A landscape with many valleys, sampled at points; each row gives a point and its height.
From any point a ball rolls to the lowest of the 2 points nearest to it. It stops when none of these is lower. Distance is the straight distance between rows; heights are no part of it.
rik height 5.72: [ 11  11   0   6  -6  -9   9  -1  29  -9  -5   4  -6   3 -32  26  -5  41
 -30 -20  19  38 -16  37]
kize height 4.71: [ 19 -24  33 -18 -12 -14  12   2   4 -15   9 -24  36   4  23 -18 -10  24
  45 -22  19  -7   5 -27]
gufi height 6.02: [  1  13 -30 -23   5 -36  29  14  39 -29  13  15  13  30  -7  41  -4   9
  35  -7  -8  12   6  -6]
Surok height 5.58: [  0   6   4 -24  13  40  -4  43   7 -21   2 -14  48  49  22 -34  23  39
   7  31 -16 -60  18   0]
vena height 5.86: [ -7   9 -21   6 -15  21  -3  11  27 -16   2 -20   5  25  67 -46 -30  -5
  23  19  -8 -82  20 -28]
fepu height 4.09: [ -3 -32 -21  16  18 -14  -4 -13  -9   2  -8 -16  30 -33 -37 -17   1   6
 -60  24 -16  22 -58 -27]
gasez height 1.46: [ 10  -4  21 -42  11  20  -7   8 -23  41  16  39 -20 -34 -25   6 -59 -30
  31   5 -17   9   7  48]
gusil height 2.28: [-24   0 -13 -36 -23 -18  21  28 -20  21 -21  45  53   2  -9 -22  27  61
  15 -21  12 -30 -17  24]
vis height 1.08: [  4 -60 -25   7 -12 -21  25  35 -18  49  40  15  25  42  21 -46  -4 -14
   7 -20   4 -44  21 -10]
vita height 6.41: [ 11 -15  -4  -4 -12  20 -21  16 -17  24  -9  34 -28 -13 -39 -55 -16  15
   6 -21  18  15  17  30]
Tinof height 4.07: [-34   2  25  14  12 -29  14   1  34   2  32 -41  11  39  47   4  12  40
  -9 -18 -17 -19  31  15]
Mimag height 1.70: [-11 -11 -40  24   7 -38  13 -13  21   9   3  26 -23   8  18  -8  11  33
  20   7  51  -3  -2  10]
dimig height 4.16: [-21   1 -78  13 -13  29  43   8  14 -23  21  18  20  24  24 -27 -11 -22
  23  39 -50 -59  -8  -1]
nir height 6.85: [ -2  22   0  10  -8   5 -13   4  10  39 -11   2 -18 -39 -22  -9 -59  -5
  20 -72  36  17 -13  33]
dus height 5.92: [-31  -2  17 -56 -12  29 -11 -24 -65  44 -30  19 -14 -30 -39  35  24 -13
  15  14   3  21   8 -19]
bafo height 6.96: [-14 -21  -6   0  10   4   2 -17  16  38 -37 -41  24 -38 -14  31  21  15
 -51 -11  23  34  11  28]
fetep height 4.27: [-11  -6  40 -23  26  28 -41  15 -18   4 -15 -27 -27 -20  19 -36 -21 -48
  17  18 -24  -1  -4 -23]
Kefim height 6.98: [ 37   9  13  22  -1   3  12 -17 -16  26   5  21 -12 -50 -30 -11 -69   2
   3 -48  19  31  13  12]
Makiv height 2.79: [-21 -18 -24   3 -12  14  15  45 -19  24   3  13  35   5 -18 -36   3  39
 -29 -20  30 -31 -27  29]
koz height 4.22: [ 19  11  12 -23  26  45 -22  14 -15   4 -34 -25  35 -24 -15   9  12  29
 -46  13  29  21 -17  24]
Rem height 6.08: [-19   3 -55 -23  -6   5  10  11   2 -16  -2  14  -9  -8  36 -56 -29   8
  40   2  -4 -50  18 -19]
gaka height 6.50: [-41 -16 -40   9  -2  14   9  50  43 -17   8  17 -16  29  -2 -31 -20  -4
  49  -9  13 -20 -13  30]
zavo height 4.75: [ -6 -14 -51  15   2   6  32 -16 -18   0  30  12  35  25  51 -21   1 -23
  14  34 -36 -63 -10 -39]
lesar height 6.26: [-36   3 -19  26 -35  28  12  42  45 -44   1 -13 -17  39  15 -45 -36  -3
  46 -12   9 -20  -8 -20]
gid height 5.08: [-39  -6  -4 -17  16  -5 -15 -27 -37   1 -13 -58 -19 -35  -4  29  19 -24
 -41 -29  35  31 -10 -30]
venet height 2.01: [-28  30  45  35  29  -1 -26 -37   6  27 -19 -49  -9  -8 -15  84  46 -49
 -28  25  38  -9 -11  21]
tas height 5.81: [-35 -30 -52 -14  10   2 -34  43  -8  -3  -6  -8 -26   2 -15  15  51 -34
  22 -33  21  10 -27   9]
gisum height 2.63: [ 30  -6   4  32   7   3   0  -3   3  17  -1 -17  18 -15  18  86  26 -80
  -6  -5  54  31 -16  11]
tos height 2.05: [-21 -47 -17  -5 -16  -3  14  26 -42  45   6  11  37  12  28 -36  17  -5
  42 -28  46 -29   1   1]
nur height 3.93: [-38   8 -14   2   4 -33  33  11  -3  39  34  18  24  45 -32   0  -1  30
  43 -57   0   7 -21  21]
vap height 4.10: [ 41  -2   1   2 -34 -23  -8   6 -15   6 -25  22  -7 -28  -8 -14 -16  -8
   2 -50  57  17 -11 -40]
Zod height 5.21: [ -3  -1  26 -34   1  -1  13   4 -26  44  20  41 -14  14 -19   2   8  13
  -1   0 -16  25  21  36]
Nako height 2.31: [-29 -27 -18  23 -36  -3  23  50  33 -24  16 -13   0   2 -11 -20 -14  16
 -34 -32  -2   5 -29  13]
satem height 2.84: [ 31   8  -1  32  -7  -1  -3  -6 -19 -24  29  26   6  41  -8 -54   6  40
   5 -14  -3   0   7 -12]
dofin height 2.80: [-28  17  -6  10  -5  20  -1  28  20 -25   1   7 -32  -1  18 -62 -16  -4
 -26  24 -50 -22  -3   5]
ber height 3.74: [  6   3 -15  15 -52 -12 -12  27  -4 -27 -17  12 -21 -10  22 -43  -2   2
   1 -21  19  12 -22 -31]
Gekud height 5.32: [ 50  40   6  23  25  40 -15 -31   6  -8  -7 -15 -17   0 -72  39 -37 -34
 -23  -5   6  42   0  -8]
kudol height 5.70: [ -6 -25   1 -18 -28  -9  24   8  20  -2   4  23  -8  16  10 -29 -26  -8
  42   9 -45  11  14 -20]
Tum height 5.52: [ 29  29 -11  24   9  10  -5  -6  16 -36 -10   8 -36   5 -45  17 -21   1
 -15   7   5  32 -22  -5]
Noki height 4.29: [ 41   9  36 -15  -3  14 -25 -16   5 -26 -25  14  -2 -23 -50  12  24  41
 -12  23 -16  41  -5   4]
zira height 4.79: [-26 -17  36 -29   5 -17  23  10 -18  29  35  11  20  11  19 -18  -4  44
   7 -19 -49  22  44  22]
Turid height 2.22: [ 20   4   4  -1  21  -1   5 -33 -19  -9  40  25 -16  57 -11 -34   1  17
  20   0 -29 -12  46 -36]
zuta height 3.28: [  5 -16 -23  20 -45  -8 -21  16  11  -8 -64  20 -49 -10   1 -34  26 -13
 -21  -1  26  39 -17 -11]
ruvol height 3.89: [-14  17 -34  27   8  26  -7 -42 -11  -4 -62  -5 -23 -51 -33   7  32  -8
 -34  14 -15  56  -7   7]
kuf height 6.69: [-35  -3 -13  26  -5   8  -6  36  18  16 -12   8  -9  -9 -14 -22 -46   5
  40 -39  20   1 -33  37]
Pav height 3.61: [-21  16  35  27  14   1 -13 -10  19   4  -8   0 -26   9  44  12  11 -26
 -18  55 -37  16 -17  41]
labus height 5.36: [-19  -2  37  40  -5  13  -3   8  -7 -38   0 -17  36  20   5 -17   5  15
  22  -3 -28  32 -42 -42]
pubor height 2.29: [ 30   4   0 -12  28  29  -6 -16   6  26  23  41 -53 -16 -38  12 -57 -44
  19  16   9  34  23  33]
Kigo height 3.32: [-23  -1  12  18  24  27 -34 -35  16   6 -43 -14 -50 -36 -21 -10  30 -12
 -26  47  -7  35   6   7]
Delom height 4.44: [ 17 -35   8  -4   1 -36   7 -12  10  -1  18   2  13   3 -19  -2   3  44
  46 -26  52  14  21 -32]
lila height 1.72: [ 32   2  16  65  19  -8   7 -35  -1   7  19  -2  33 -49  -5  -9 -41  -4
 -52  12 -15   9 -49 -15]
Viro height 5.31: [  2  10  33 -17  -8  20 -15  16  -1 -29  -8 -10  28  45  27 -16  51  45
   9  44 -61 -27  12   9]
gapa height 5.49: [-31 -32  17 -23  25  33 -11  40   2 -13   5 -35  46  37  22 -10  12  22
  48  27 -13 -19  -4  -3]
Gunok height 4.84: [ -6  -3 -42   4   6 -22  -4  -3 -28  -5   3 -12 -10 -20 -27  28  28 -30
 -29 -32  40  20 -23 -16]
kivad height 5.82: [ 14  20 -41   0   5 -21  29  -5  27 -42  23  -4   8  60  26  62  27 -12
  17 -20 -40 -10  20   5]
vip height 5.75: [ -6  28  45 -32  33 -24   0 -11 -19 -37   8 -26  18 -12  -7  50  18 -10
  -6  21 -16 -22 -30 -43]
novom height 5.51: [ -8   9  51 -39  23  -9  -2   0  -9  23  20   2 -44  35   5  12  15  -2
 -17  18 -35  -2  51  33]
dinul height 4.39: [ -6 -19  25  -8   3 -38  43  -7   8  38  25 -13  31  43  38  10  -8  32
  10   0 -29   0  41  13]
Faf height 5.40: [ 11  16  34 -19   7 -42 -16  12  34 -38  -8 -37   7   6  -3  -4  -4   6
 -30   2 -18 -52  11 -19]
Gif height 2.86: [ 45  -3  -3   0 -55  -6 -15  32  33  -5 -33  29 -57  14   4 -15  22 -21
 -26   2  33  29  11  16]
kebup height 3.98: [ 64 -26  59  23 -15  -4 -18 -30   8 -15  26  14  15 -41 -11 -31 -28   1
  13  23 -25   4 -14 -33]
Ropu height 5.55: [ 14  12  31 -22  56 -29 -17  -1   0 -31  -9 -32  12 -18 -25   8   8 -16
 -49  17  -9 -38 -31 -19]
bipar height 6.55: [  4  24 -11  -4  23  62 -21 -43 -77  44 -29   0  -3 -41 -55 -31  -3  -8
 -13  12   6  29  27  -6]
bido height 3.10: [-33  -4 -18 -14  -9  -3  17   9 -14  11  -6  -2   4  -9  59  12  33  -1
  47  -1  45 -19  16  15]
votum height 6.53: [ 15 -11 -30  20 -17  -9  43  16  50 -65   9  16  36  26 -26  -8  -1  41
   4  28 -34 -15 -35 -27]
muvol height 2.50: [ 11 -35  -6  -7   7  10   3  15 -14  42   4  25  27 -28  14 -48 -39  -4
  13   6  27 -37 -17   8]
kibe height 5.35: [-15  18  33 -10   8 -23  -8 -22 -30  -5  -1 -47  13 -19  16  16   5  24
 -27 -23  17  26 -13 -36]
guna height 5.25: [-18  39   5 -21  -9 -18   0  14  42 -63 -17 -28 -13  18  16  -2 -26   4
  14  -8 -29 -37   8 -35]
bidib height 3.53: [-10   3 -18 -14 -29 -20  31  -8  -4   6 -18  -3  26  13  69  22  12  30
  65  -2   1 -17  36 -20]
Zuko height 5.12: [ -5  29  30 -15  30  13 -39 -32 -17   8 -23 -27 -11 -42  19  30  -7 -12
  14  28  38 -13  -5 -29]
rasez height 5.30: [-24 -25 -57   0  -8  -4  34 -19  22   8  22   4   5  46  14 -27  -8  14
  26   4 -52 -53  53  -8]
vid height 5.59: [-21 -13 -72 -11 -18 -18   2  54   9 -37 -17  33  -1  -5   2  13  49 -41
  45 -24  10   4 -40  21]
nipob height 5.83: [-47  17 -30  -9 -25 -21  21  -6  -2  -4  -1   4 -29  52  35  15  11  28
   2 -34 -44  11  41   8]
bimu height 4.98: [ -6 -18 -58 -38  24   3  16  37  21 -20   7  16   2  25  28  26  52 -30
  43  26  -9 -29  17  19]
Riri height 1.79: [ -8   0 -23  -3  14  11  -3  -8 -13  45 -10  12  36 -40 -39 -25 -27  21
  26 -20  23 -13 -29  17]
voze height 2.27: [ 21   8  41  11  14   8 -16 -28   9  13 -20 -50   7 -38  -5  82  13 -65
 -28   6  43  -3 -12  -7]
puvo height 5.73: [ 29  27 -14 -12 -17 -19  24  10 -17 -23   3   2  37   7  10  57   4 -21
 -12 -16  32  18 -36  -5]
Zuto height 1.69: [  3 -30 -11  18 -13  25  -3  41  68 -21  14 -22 -14   1 -32 -54 -34  32
 -39 -16 -13 -12  -1  17]
rugu height 3.78: [ 27   3  36  20  26  -6  10  -4  18   1  20   0  25  -1  -7   2  -6  41
 -80  20 -34  -9   3  46]
vuna height 4.66: [-13   0 -15 -24  18 -16  20 -10  17  10   8  -6 -10  25  32  -2  24   0
 -16  53 -43 -46  40   6]
Dazik height 3.52: [-17  16 -64 -20  12   3  40   6  10   3   8  25   7  -7  17  -4 -35 -18
  26  32 -43 -38   2  29]
Sapo height 6.25: [-22  13   9 -27   8  60 -31 -31 -68  35 -23   1 -11 -40 -14  19  -6 -37
   1  22  34  25  30  -3]
siril height 5.57: [-17  -8   9 -42  21  23 -10  -8 -36  21  -6   4 -31   2 -10  28  21  -9
  51  33  29  28   8  -4]
bomo height 1.38: [-25   0  42  32   5   2 -34 -47  21  12  -7 -22 -54 -27   2  60  29 -44
 -14  67  35 -18  23 -27]
Mil height 5.64: [ 15 -12  -1   3  18  -3  -9  13   5 -14  17 -18   7  18  31 -39  -5 -15
   9  35   0 -51   5 -25]
mogi height 0.51: [ -8  29 -39  16  -7   3  14  34  10 -29   2   5  10  70  47  -8  19  30
 -28  -9   8 -34  13  27]
Susot height 6.43: [ 21  -9 -37   9  24  39 -26 -30 -52  41 -24   5 -16 -25 -51 -39   6 -29
 -14  -2  56   7  21 -25]
Kuriv height 2.54: [ 41  -1   0  27 -15 -35  -8  -7  46 -12  -8  13 -61  18 -20  -8  17  -9
 -61  -3  27   9   7  -3]
Mito height 5.88: [-23  38  27  27  -9  -3  -5 -14  -3   4   5   4 -25  38  62 -37 -17  11
   7  16 -64 -30  43  12]
sisu height 2.81: [ 31  -4  22 -34  22  47 -16   4   9  45  -3  10 -54  -4 -37  11 -37 -45
 -26  10  34  18  47  35]
mizi height 6.01: [-12 -27 -28  20 -46  -8  20  19  48 -34  11  -8  -9  25   6 -23 -17 -21
  30  -4 -33 -17  -7 -37]
vanar height 3.57: [-25   2  -4 -13   9   1 -15  21 -10 -15   4   2 -50 -16  19 -19  -9 -28
   3  11 -12 -10 -12  -7]
tuzi height 4.41: [ 44   1  49  19 -20 -27  -9 -16  10 -17  -3  13  13  -7 -18  20 -19  -9
  10  14 -36  18 -31 -33]
sedi height 5.13: [  7  24  14  29  19  40  17 -42   4  11  -5 -32  13 -25 -92  55 -22 -61
 -41  -2   0  41  21 -27]
Paz height 4.97: [ 28  26  55  25  11  21  -9 -50   2  37 -11 -23  33 -27 -71  62  -6 -48
 -53   8  13  -6  36 -30]
vut height 4.60: [ 29 -22  35 -23 -19  19 -12 -35   3  21 -25  -4   6 -37 -53  28  25  34
 -42   5   3  45  37   3]
zav height 5.33: [ 22 -27 -48 -17   8 -20  -1  37   8  -8  11  21   2   3  30  34  49 -64
  32  -1  21  -4 -21   3]
beto height 4.43: [  7  20  -8  13  25  23 -19  -9 -11  23  19 -21 -59 -13  -2  44  -5 -72
 -31 -15  31  23  14  -1]
mada height 3.48: [ 13  13  53  37   8 -28 -24   4  22 -19   3  -9  -2   9  -9 -22  25  42
 -55   0 -21   2   5  29]
Sula height 4.99: [  0  23   6  26  19  18 -42 -20 -32 -14 -41 -18  -5 -22  30  10  10 -30
   6  16  34  24 -44 -26]
Giz height 6.40: [-19  -6  57  -2  24  16 -10  25  44   9 -14 -37   3   2  12  11 -10   7
  40   7 -18  27 -14  41]
mozu height 6.16: [-21 -23  30   1 -14  16  -6   3  25  38 -20  -7 -15 -25  31  -5 -10   2
  21   5   6  33   7  53]
tiz height 1.36: [ 31  29  33  -7 -16  -4   1 -29  -8  -6  -2  47 -24  37  26   2   5  18
  54  40   4   1  51  -5]
Konit height 2.17: [ 16   2   2  22 -27   7 -11  27  63 -36   3  10 -31  -8  -3 -56 -17  26
 -28  17 -32 -24   3  36]
Fav height 2.41: [ 25   4  41  30  -3  -8 -17 -43  14  -4 -16 -30  28 -46  14  12 -13   1
 -44  24 -19 -15 -40 -10]
Ver height 5.90: [-24 -14  -6 -14   7  15 -14   0   8  24  -6   4 -33 -30  12  40  -3 -27
  23  22  17  33  11  26]
bita height 2.71: [-38  -1  22   4   2  29 -33 -49   8  30 -31 -29 -60 -45   2  22  18 -53
  -5  38   2  44  26  -3]
gilid height 5.87: [ 20  24 -17 -35 -26 -20  30   7 -27   1 -30  19  40 -26 -17  32 -18   9
 -10 -51  30   7 -36   0]
gaso height 2.02: [-26 -13  51   6  -7 -16 -29 -45   6  35  -3  -6 -59 -40  18  38   1 -39
  -2  19  23  11  36 -17]
pum height 4.72: [  5  17   4 -15  15  18  -7  -3 -36  40   8  -1 -23 -21  24  18 -24 -57
 -20 -22  53  12  18  16]
raded height 4.12: [ -6  32  -7  -5  20   0 -25 -15   1  -3  -3  -2 -59 -25  -2  29  -9 -44
 -38  13   8   6 -22   5]
kavo height 6.24: [ 18  -8  -7  -6  13  -5  28  30  50 -38  18   9  20  40 -32   7 -32  42
  27  -4 -20 -10   8  -7]
datiz height 4.24: [-33   0  -2  15  11 -15  13 -17   4  25   8   3 -14  15  63   2  15   0
  -9  45 -18 -16   2  21]
Fuza height 5.03: [  5 -19  13 -42   4  26  -4  42  -4 -22  22 -19  37  22   0 -34 -29  35
  69 -12  -5 -15  15 -13]
Makib height 2.94: [  9  19  38  33   9   2 -19 -22  43 -43  -1 -20  -6 -49 -15  -8 -32  29
   1   6 -14  14 -28   5]
Denal height 5.34: [-10 -18  39  28 -24 -11   8   5  29 -14  26  15  -2   2  12 -39 -31   7
   7  -3 -42  18 -12   5]
vibek height 6.22: [-10  -7 -36  -2  31  25 -27  10 -48  41 -15  10 -38  -1 -35 -41  -5   2
  -4 -27  51  -1   2  18]
foz height 4.78: [ 19  13  22  -5 -20 -37  22  -9  30 -49   0 -10   5   8  -1  13 -17   6
  23  11 -83   2 -15 -40]
fab height 2.92: [ 16   3  73  34   4   2 -27 -20  13  -1  -7  -4  15 -27  29  -9  -3   1
 -10  43 -28  -2 -18  32]
Movu height 3.77: [ 15   9 -31  29  -2  19  15  -3 -42  22  -5  30  28 -13   8  30  -8 -55
   6   0  12  36 -60  22]
dod height 1.76: [-35  20  23  13   1  15 -38 -44  20  16  -3 -23 -30 -30 -24 106  40 -48
 -45  48  44 -14  32  -5]
nov height 4.63: [-15  21  -3 -21   0 -53  13 -21 -43 -22  15  16  -5   7 -40  25  -6  19
 -10 -37   1  25  -5 -52]
fogid height 4.87: [-35  31 -32 -19  10 -51  23 -12 -28 -12  40   5 -11   1 -14  49   5 -23
  20 -58  -2  22  -5 -31]
Memig height 5.71: [-22  31  52   2   8 -32   9 -22  15   8  22  14 -45  33  25  -3   6  -1
  -9  18 -74 -17  42  30]
gifa height 6.84: [  1 -29  37   0  19  22 -13  12  37  20 -31 -65  23 -16  -8  14  19  13
 -10 -29  27  33   2  19]
ruver height 4.46: [-23   1 -34  23   6  23 -21   3 -23 -20 -50 -18   1 -43  -6  11  36 -22
  -8  15   8  51 -57   1]
fup height 6.00: [-35  37  -3   1 -31   8  19   0   0  -5   7   6   4  44  32 -20  -4  34
   1 -17 -75 -23  37   6]
Dav height 2.64: [-12 -29 -67  13   3 -26  -3  34  13 -25  17  15 -39  31 -21 -24  26   4
 -14 -12  34  10 -11  -7]
midok height 4.80: [-12   1  54 -34  12  28 -44 -25 -28  12 -14 -31 -36 -31  20  -6  -3  -3
   4   6   9   5  14 -22]
Noze height 3.12: [ 20   1  36 -10  13  28 -31 -12 -19 -23   3 -30  40 -42 -21 -17  -1  63
  18   4  -6  10  -5   6]
tov height 5.01: [ -4 -38 -40 -37   7  -4  32 -14  18   8  18 -40   7  40  31 -25 -10  21
 -23  22 -48 -71  53 -21]
Dake height 2.65: [-29  -3 -48 -14 -21   4   5  24 -20  25 -12  19  28  17  48 -12   8  -5
  81 -20  43 -44   1  -2]
rop height 3.88: [ 36   1  -6   3  33  68 -29  -3 -31  -2 -18  -8  44 -41 -24 -28  -7  45
 -50  17   5  -5 -12  41]
Todo height 1.17: [ 12  10 -27 -13 -20  -5  18  24 -15  10   8  27  -6  46  41   9  25   3
  -3  -9  15  -4  31  29]
rolu height 4.13: [ -8  -8  29  18   4 -37   9 -31  25   8  18  -1   7  10  30  27  -2  38
  34   8  43  12  37 -11]
fip height 4.90: [ 16 -21  32  37   5   4 -17  -6   6  -4  10   4  23   7  -9 -21 -17  27
  48  -8 -15  40 -18  -6]
buzer height 3.31: [ 39 -35 -13  -7  28  53 -12  -2 -27  40   9   9  39 -45 -15 -53 -16   7
 -24  21  17 -10   4  23]
gike height 5.89: [ -5  17  -2 -40  -7   1  20   1  -3   1  -8  18  18 -25 -44  29 -36  41
  -4 -23   2  23  -8  33]
Runi height 5.00: [ 30  18   8 -34  -8  20 -19  -7 -50  23   5 -17   3  -7  15  61   6 -41
 -33  -6  54  15   5 -12]
bevim height 3.43: [ 15  15   1  12   5 -11  -2 -29  29 -41  -2  17  -5 -31  15  -5 -24  26
  21  30 -23  -5  -5  -9]
zazen height 4.57: [ 18 -23 -29 -18   8   4   2 -14 -25   2  -1  -8  26 -28 -51   5   4   1
 -46 -21  15  24 -24 -35]
takuz height 2.16: [ 14  -9 -55  21   4 -17  -5   8  12   4   7  22 -69  16 -24   9  35 -28
 -44  -8  29  19   3  15]
kas height 4.34: [ 30  -5  -2 -11 -25 -34   3 -26 -35  -2   3  36 -13  -2 -37  28   8 -12
  20 -43  42  30  -6 -34]
pas height 3.27: [-10 -14 -15  39 -14   7  33  35   6  23  41  20  48  20 -14 -57 -34  47
   0 -32  10 -35 -13  35]
nefen height 1.40: [ 16   0  10 -13  -5  -7   9 -22 -33  -1  25  61 -53  30 -15 -35  -2  -6
  51  -2 -34   6  35 -18]
Rirop height 3.11: [ 30  12  -9  33  -2  10  -1   9 -22  15  19  30  24   9  25  64  24 -75
  26 -13  24  41 -18  32]
pag height 5.22: [ -1   5  -2 -36 -10  24 -25  11 -35   7 -20 -12  -1 -15   3  36  47 -26
  15   3  48  30  -7  -8]
Noge height 5.98: [-15  46  25 -27  12 -18  -4 -14 -22 -19  -1 -14  16   6  16 100  32 -29
  -3  23 -11  -3 -42 -10]
dipod height 2.53: [ -6 -17  11 -19  29   9   0  -9 -35   4  23  -5  51 -30 -21 -12 -19  38
  43  13  14   9 -29   2]
tuv height 6.70: [-10  -1  47  12   2  29 -31  47  21 -13 -44 -69  25  10  16 -17   3   5
 -19 -19  13  10 -27   9]
Gole height 2.90: [-29 -23  13  -4   0  -9   5  42  17 -24  11 -33  31  -5 -14 -19 -14   7
 -55 -12 -30  22 -36  18]
Nonus height 4.82: [ 52  11  60  -1  -2   6 -34 -35   1  19 -13 -16   7 -26 -70  31  20  -8
 -79  16   5  19  31 -15]
tofa height 2.18: [ -6 -29 -53  34   0 -31  -4 -10  25  -1  -5  23 -21   0 -43   5  42  14
  20 -16  51  -2 -24   6]
legu height 5.28: [  1 -29 -21  28  20 -22  20  -5  -7   5  45 -15  17  23  34 -14 -12 -17
 -13  27 -19 -24 -19 -26]
ninep height 1.12: [ -2   3 -36  39  -5 -22  24   8  35 -28  12  14 -16  37  11 -25  -6  48
  -7  -5  19 -16  21  20]
dud height 6.03: [-31   1 -55  -8  28  26 -23  21 -30  24 -25 -12 -31 -16 -42  -5  28 -39
  17 -58  39  19   1   1]
gevik height 6.32: [-12  13 -28 -31  -7  15   7  17 -27   8 -15  49 -25  -8  -5 -47 -23  20
  24  -1  25 -25   4  11]
Gako height 3.81: [-11  24  -2  20 -14 -24  30 -17  24  -9   5 -28  10  24  55  36   5  23
  22 -22   2 -10  46 -16]
ninar height 3.22: [ 31  12  19  24   2  -9 -22 -10  10 -34  20 -12   4   4   6 -40   9  78
 -28   0   6 -16  18   6]
beb height 1.75: [  0  18 -46 -40 -27  -9  15  49 -31 -13 -10  43  23  26  13  -1  36  18
  -7 -16  17 -16 -10  26]
Lopi height 4.26: [-28   6 -34 -27   4 -42  29   2 -37  33  25  40  16  24   0  19  28  15
  35 -24 -12 -22 -21  22]
zegib height 6.58: [ -6  17  57   5 -10  -9 -19  38  50 -31 -36 -46  23  13  30  10  -9  25
   0 -22 -17  15  -9  24]
kisef height 3.65: [-12  -3 -43   9 -14 -29  40  13   3  23  28  40  11  45  -7 -40 -10  27
  17 -61  -6 -38 -11  20]
siso height 6.80: [ 31  -3  -6  21  12  12   0  20  13 -52  17  -7  36   7 -27 -28   5  25
  -2  35 -23 -24 -33 -39]
Pubiv height 3.44: [ 49 -12  32  20 -20  -9 -11 -10 -24 -17  19  10 -10 -19  16 -61 -48 -29
 -14 -11 -22   3 -21 -53]
Fut height 4.95: [  9  -9  54 -32 -31  27 -23  27 -20 -11  -7   3  60  -4  23 -29  32  42
 -20  41 -40 -17  -8  24]
popir height 5.05: [-18  17  55 -28 -13 -13   4  13  44 -47 -10 -29   2  19  -6   1 -11   5
  25 -16 -87 -42  12 -25]
leke height 2.68: [ 33 -11  11  50   3 -29  21 -49 -25  -8  26  32  -2 -24  13 -28 -39 -18
 -16  16 -15  15 -35 -39]
Tumep height 1.94: [  2 -50 -57   2  -6 -33  27  29  -5   5  40  12  11  18   6 -42  -8 -42
 -13 -18   0 -57  -9 -35]
mimem height 4.56: [ 17 -25  21 -11 -12  26 -10  41 -20   5 -22 -12  37  -7   4 -26  27  21
 -38  11  -4  11 -31  26]
mibu height 3.91: [ 43  -3  15 -28 -27  -5 -11  -4  21 -29 -21  27  -9 -18 -24  -9  -9  18
  24  50  -2  11  11 -12]
taruk height 5.53: [-15  -8 -61   7 -38  18  27 -14   9  -3  -2 -27  30  67  41  12   5  14
  -7 -16 -44 -54  35 -13]
fuge height 4.62: [-32 -24 -64 -34  -8 -21  29  15   2  10   7  23  12  29   6  11  50  -9
  60  -5 -24 -33  11   4]
gek height 2.62: [-15  -6 -21 -35  12  -9  31   4 -25  25   9  29  -9 -40  20  -1 -51 -40
  31   7 -21 -10  -7  15]
rever height 5.66: [-18   8 -62  -3 -34 -15  40  -5   5  -1   5   4   6  60  50  44  34  -5
   9 -45 -58 -21  46 -12]
Buzav height 5.56: [ 16  25  42 -10  -6 -51  17 -12  -3 -18   5 -18  28  14  18  50  10  14
 -37 -12   1  17 -26 -13]
Zoge height 7.08: [ 15  16  19  27   0   9  -2 -17  -7  22 -25 -43   7 -40 -18  12  -3   6
 -65 -37  45  26  18  -1]
vele height 3.51: [ 11  -5 -12  13  19 -25  18  -1  -4  -9  15  -4  18   1 -22  -3 -16  14
 -66   6 -36  19 -37   9]
Buv height 0.39: [ 25  16  29  16 -33 -15  14 -40 -19   7  19  75 -47  27  -7  -9   6  -2
  43  -2  20  31  29 -23]

Where does a ball stop that starts at each point below?
Gekud | lila
gevik | gasez
votum | lila
tas | mogi
vip | lila
fup | lila
gilid | Zuto
Noge | Zuto

Call two points neighbours if one is among the 2 nearest of the other. Go from one point of each pair to the other, from neighbour to neighbour, staying as low as possible. Name the highest point that can't be avoided.
takuz, lila | Surok
bomo, gasez | Zuko
vis, Buv | legu
Zuto, mogi | fogid
Buv, Zuto | rugu
lila, Riri | Noki
Zuto, gasez | pum
takuz, mogi | Dav
